Each row is a point on a tangle of strands that fork and nearly touch. The rows are in no order.
Two points are linked if the straight distance between their rows is under 57.5. Some points are linked to none.
<769>: -15 -13 3 -12 8 -9 -7 13 4 -15 -1 -5 26 -12 13 13 14 -18 -21 0 -55
<142>: 16 34 -6 16 6 25 -13 11 19 34 2 -32 -34 5 2 3 -16 3 19 6 16
<546>: 23 21 4 11 13 19 -20 31 -1 12 -13 0 8 18 15 11 -15 -5 17 -30 25
<701>: -5 -25 -25 8 -2 -24 -7 -25 6 -18 -13 10 -19 17 11 -16 -14 -20 6 60 0
<70>: 8 -6 17 -25 21 1 -11 -22 25 10 23 0 18 -1 3 -18 25 29 -6 -23 4
<492>: -30 -10 -27 -9 -29 -17 42 19 -16 -24 -15 0 18 -9 -28 -10 -8 -10 -4 -8 -12
<1062>: 7 -13 -3 -27 16 18 7 -18 38 21 24 -19 -13 -36 -1 -9 32 0 -21 20 -15
<793>: 1 26 30 -19 -4 15 1 19 -2 8 7 -7 7 -4 -8 12 3 17 -4 -53 -5
<810>: -12 -7 -4 3 -29 -21 10 -8 -19 -8 15 5 -16 5 -19 -17 -3 6 -13 4 11
<889>: -13 -28 8 -11 -10 1 -11 -3 18 8 7 -1 40 -4 -12 -29 17 24 15 -8 14
<16>: -12 -4 -7 17 -16 9 -3 19 -9 -13 -9 -3 -5 -11 -9 -7 4 -21 -14 15 -14
<459>: -15 -28 2 -2 -27 -19 12 -6 -14 -1 24 -4 -8 -8 -47 -37 0 5 -24 2 -9
<181>: -13 15 -5 -19 -24 -19 40 -2 -24 -26 4 9 -7 -18 -9 3 -5 5 -2 -34 17
<983>: -24 13 -17 -17 -32 -14 62 4 -19 -16 11 -24 -22 -24 -21 -7 -7 -13 -21 -9 -10
<6>: 13 -1 15 -7 -6 -7 -14 10 -26 -8 1 25 23 10 -18 4 3 18 6 -31 15
<470>: 9 14 5 10 -13 -5 -2 4 -1 15 14 -20 -43 -3 -13 -3 -1 10 -5 9 5
<136>: 0 -9 -9 9 -7 -25 12 13 -36 -30 -14 32 -4 34 -22 11 -12 -21 2 -7 4
<449>: -16 -25 -6 -15 -23 -10 43 10 -20 -20 -6 -13 31 -6 -48 -16 -9 -2 -12 -18 -38
<33>: 9 17 5 3 1 11 -13 -16 -9 7 2 11 -10 2 15 -2 4 16 3 -9 27
<559>: 24 0 -12 0 13 17 -24 -9 4 9 -12 4 14 24 22 3 -19 -4 28 4 32
<996>: -6 -13 6 -27 19 -15 -11 -24 14 -14 -3 9 27 -14 30 12 26 0 -7 7 -17
<786>: -14 -10 8 -18 -25 -25 31 -3 -31 -28 5 19 12 4 -30 -10 -7 19 0 -30 14
<377>: -4 -9 -29 10 6 -8 -7 -27 -20 -8 -19 35 19 11 25 10 -1 6 30 8 28
<296>: 10 -39 -7 5 -6 -18 -20 -6 6 0 -16 22 39 15 2 1 -4 6 30 14 7
<726>: -4 -45 -7 -22 3 -4 11 -27 31 -2 11 0 27 -31 2 -4 25 -8 -2 39 -24
<794>: 57 -23 11 -18 31 -4 -21 -6 50 8 14 -6 34 27 -8 0 7 -22 -7 11 -14
<567>: -3 -24 19 -5 -10 -17 -14 -5 -9 -8 11 9 14 6 -20 -16 10 14 -2 -7 -14
<62>: 9 20 7 11 17 20 -19 30 8 9 -1 -14 -5 2 9 22 -3 -23 -13 -9 -22
<437>: -2 -16 -6 -1 5 -7 -22 -4 -10 0 -19 30 31 5 20 6 6 -2 16 -4 13
<361>: -15 3 -10 -3 -15 30 25 39 -6 -5 -11 -18 21 -29 -2 5 -11 -9 -3 -15 -26
<898>: -11 -25 18 0 -10 -15 6 -14 -3 -7 27 -10 5 -1 -38 -33 14 29 -19 -15 -16
<986>: 34 -31 12 -5 15 8 -34 14 34 13 9 -17 35 13 -19 -7 7 -15 -4 11 -20
<1000>: 10 -28 -6 17 -16 1 -16 15 -10 -2 -15 16 11 17 -9 -5 -10 -10 21 9 4
<912>: 13 10 17 -7 17 -6 -34 -3 -23 4 5 24 10 11 7 16 1 17 -10 -35 10
<960>: -3 -17 -25 21 2 -20 -5 -11 -12 -8 -26 26 3 18 10 2 -5 -22 9 37 -5
<103>: 1 18 -14 22 8 28 -3 20 -5 5 -25 21 12 16 26 15 -23 -12 23 -13 29
<13>: 16 28 20 -11 21 -14 -18 -34 2 3 16 11 -37 -3 20 3 21 24 -7 -8 10
<290>: -13 11 -16 6 -15 29 9 32 -1 9 -15 -7 20 -23 10 1 0 -14 15 -12 11
<816>: -11 -33 4 -10 -1 -22 -9 -4 7 -18 0 -3 14 -20 -5 3 22 -9 -29 31 -53
<316>: 27 35 8 6 30 9 -27 4 2 27 0 -4 -15 16 19 23 -11 5 7 -20 20
<464>: -11 27 3 -2 -15 -9 40 9 -15 -3 19 -19 -34 -26 -24 13 3 -8 -16 -5 -9
<167>: -32 33 -13 -1 0 6 25 -7 -16 -18 -14 26 4 -21 32 11 5 11 3 -14 18
<134>: 2 12 21 -14 10 -12 -21 -25 -14 -9 18 22 -7 3 15 2 21 29 -14 -30 5
<963>: -4 36 4 32 4 13 19 1 -6 17 1 -7 -38 25 5 23 -31 8 23 4 30
<252>: -8 -26 1 -11 1 25 19 -13 25 16 22 -29 22 -29 -14 -43 15 22 -3 3 -14
<92>: 14 -5 7 16 -1 -10 -7 16 -29 -26 -18 15 -10 46 -18 12 -38 -15 4 -6 -2
<765>: 8 34 9 24 20 2 -2 -20 8 9 14 -14 -58 15 14 8 -9 9 12 19 4
<68>: -32 27 -18 19 -10 11 21 -5 -4 -3 -5 11 -9 -24 33 4 3 -8 5 13 21
<687>: -17 20 -7 -11 3 -3 4 -31 -20 -11 3 30 11 -22 38 6 11 35 10 -21 24
<69>: -12 -19 -26 21 -15 -21 6 11 -17 -16 -41 33 27 17 -5 12 -3 -26 4 20 -11
<811>: -12 21 -7 23 26 22 1 -1 -13 7 -24 11 -14 24 27 37 -22 -12 16 -4 24
<766>: -18 2 -16 -3 -5 -18 1 -25 -21 -9 -1 35 15 -14 24 -8 9 18 15 3 37
<177>: -20 -30 -12 -1 -16 16 23 0 11 12 2 -18 50 -22 -14 -36 9 21 8 5 -19
<283>: 1 6 -6 23 -19 -3 -4 1 -12 -7 -9 -12 -39 22 -5 -5 -31 -17 -2 23 -3
<85>: -30 17 -14 28 14 18 28 8 -14 2 -29 14 -20 21 16 29 -21 -16 2 16 30
<893>: -16 1 -22 -27 -27 -26 59 3 -13 -23 -7 -17 -13 -16 -32 -4 -14 -4 -2 -36 7
<258>: 8 48 14 27 6 10 6 14 1 24 7 -20 -46 8 8 23 -12 1 14 7 8
<671>: -21 39 2 -18 11 -2 22 -14 5 -13 -2 -13 -4 -32 29 2 17 15 -19 -8 -21
<180>: 23 26 25 6 3 9 -11 18 1 24 27 -23 -43 -5 -21 1 5 6 -16 -8 -5
<260>: 8 29 24 -3 -6 18 -5 27 5 21 25 -21 -15 -11 -22 5 13 20 -15 -36 -10
<735>: 3 1 13 1 -18 -9 -6 -19 -16 2 13 -9 -40 9 -17 -26 -4 20 -12 15 18
<509>: 14 -21 19 5 -19 2 -15 17 -10 -3 2 1 13 18 -27 -7 -4 0 8 -18 4
<808>: -1 -32 -5 -7 -17 11 0 -3 17 16 6 -6 16 -18 1 -25 15 9 10 16 19
<533>: -1 -1 14 -15 1 7 -3 21 2 -7 0 -1 62 6 4 8 6 12 -3 -40 -19
<443>: 14 5 -15 5 9 26 -3 -4 27 25 1 -18 -18 -21 20 -3 1 -15 16 27 16
<552>: -6 1 21 -20 -4 10 5 25 -11 -17 9 2 24 2 -16 3 1 14 -6 -39 -22
<43>: -9 38 21 11 0 -6 14 11 -7 -4 11 -9 -39 -14 -6 25 10 -9 -21 -12 -15
<331>: -13 -22 -3 -12 -16 4 23 15 -9 -15 1 -22 25 -13 -23 -2 -1 -7 -27 -4 -59
<1005>: 6 -1 2 1 -23 5 -11 -3 1 12 11 0 1 -9 -1 -20 6 21 8 -5 34
<265>: 6 -2 13 -23 23 4 -18 7 20 4 3 2 55 -3 17 -4 24 9 -9 -23 -14
<50>: 11 -9 1 -27 17 26 14 -12 45 23 24 -28 23 -33 1 -22 26 17 -9 -5 -13
<627>: 21 21 -5 13 33 14 -30 -3 19 15 -10 -10 2 26 24 12 -32 -3 20 0 13
<753>: -17 -32 -24 6 -16 -24 7 2 -2 -6 -6 1 11 -17 -15 -4 11 -21 -24 41 -35
<172>: -2 -10 -7 -4 -21 -39 25 5 -35 -28 -10 39 3 14 -32 -7 -11 -5 16 -23 23
<227>: 13 0 7 -22 20 -10 -10 -34 14 5 12 18 -9 -10 24 -7 22 21 1 9 20
<524>: -16 -10 -7 -16 -4 23 12 17 6 1 -1 -23 24 -31 -2 -5 -2 2 -11 -11 -48
<1052>: 3 16 5 14 1 -5 -6 -10 -28 -6 -6 20 -19 10 11 20 -14 5 9 -10 24
<286>: 17 3 -4 -14 16 13 -2 -13 39 22 9 -20 -13 -21 18 -3 24 -1 -7 20 9
<239>: -38 11 -28 28 -9 -1 28 5 -16 -3 -25 15 -12 0 20 17 3 -21 -10 23 19
<548>: 6 12 -2 20 19 24 -26 12 19 7 -15 -13 -21 12 13 12 -23 -20 -3 18 -13
<694>: 28 2 -8 -8 -2 16 -17 1 22 29 -6 -7 8 9 15 -18 -6 12 29 0 49
<246>: 2 32 16 6 15 -15 3 -18 -32 -16 5 29 -23 8 8 36 -3 -1 -4 -31 15
<780>: 41 -9 18 -24 33 -14 -30 -15 27 0 11 6 12 24 4 10 13 -7 -12 7 -6
<713>: 21 0 17 -24 40 -12 -31 -11 17 3 6 16 32 9 19 14 19 -1 -16 -16 -15
<761>: -21 -12 -26 9 -25 -14 20 27 -12 -18 -27 18 13 -4 -9 12 1 -18 1 -1 -10
<647>: 17 -23 13 4 -3 14 -28 31 9 23 1 -16 11 11 -19 -2 5 -8 -11 2 -23
<78>: -1 15 -1 26 1 -4 6 13 -20 -17 -11 8 -38 29 -9 19 -31 -15 7 4 2
<730>: 27 5 -4 4 -8 27 -21 11 20 30 -2 -25 -14 9 -10 -21 -11 7 12 11 27
<609>: 5 9 -7 17 25 16 -8 -9 18 15 -14 -13 -36 5 34 7 -11 -15 6 35 8
<155>: -11 -1 -19 14 8 10 -3 -15 27 -4 -13 -10 -38 17 23 -5 -36 -19 21 47 9
<319>: 15 21 13 1 11 -15 -12 -34 8 5 14 -12 -56 3 8 -6 0 8 -7 31 5
<739>: 2 37 32 -3 15 -4 -4 5 -18 -6 10 15 -24 -3 5 31 6 0 -8 -22 -11
<83>: 3 -18 -2 -1 1 3 -20 35 10 3 0 -10 23 -9 -1 11 13 -26 -13 6 -34
<385>: -19 -50 -18 -7 -11 -15 5 -7 14 5 -5 -9 32 -23 -12 -17 14 -8 -1 37 -24
<274>: 3 8 8 32 -13 9 8 22 -11 2 -3 -19 -39 8 -20 11 -19 -32 -17 17 -17
<347>: 18 -15 9 -8 5 -9 -24 -15 15 -2 8 -4 -21 9 2 -7 7 -5 1 28 -3
<593>: 6 -5 -9 6 8 -8 -3 -35 15 -19 4 -6 -37 21 12 -16 -26 -11 16 51 5
<807>: -23 -43 10 1 -10 -2 13 -19 13 7 11 -15 46 -11 -24 -44 22 27 23 -10 -4

A fork is a point with three links, a tip a point with one. Leave the first point through the second and follow the links. Name the first fork or tip that comes.
<361> / <524> -> <609>
<252> / <177> -> <274>
<167> / <68> -> <258>
<546> / <103> -> <509>
<701> / <960> -> <290>
<567> / <898> -> <726>

A fork is a point with three links. Follow the links from the first point to the second and name the forks in between, in order.
<296> / <793> -> <509>
<983> / <492> -> <609>
<470> / <963> -> <509> <258>
<765> / <470> -> <258> <509>
<1000> / <765> -> <258>

Name the points in between on the shortest way along the links from the first point to the second, in order.
<239> / <912> -> <68> <167> <687> <766> <377> <437> <296> <1000> <509> <6>
<6> / <765> -> <509> <1000> <296> <437> <377> <766> <687> <167> <68> <239> <85> <811> <103> <546> <316> <627> <559> <694> <730> <142> <258>
<92> / <69> -> <136> <172> <786> <181> <893> <983> <464> <43> <739> <246> <1052> <33> <1005> <808> <889> <807> <177> <252> <50> <1062> <286> <443> <609> <155> <593> <701> <960>
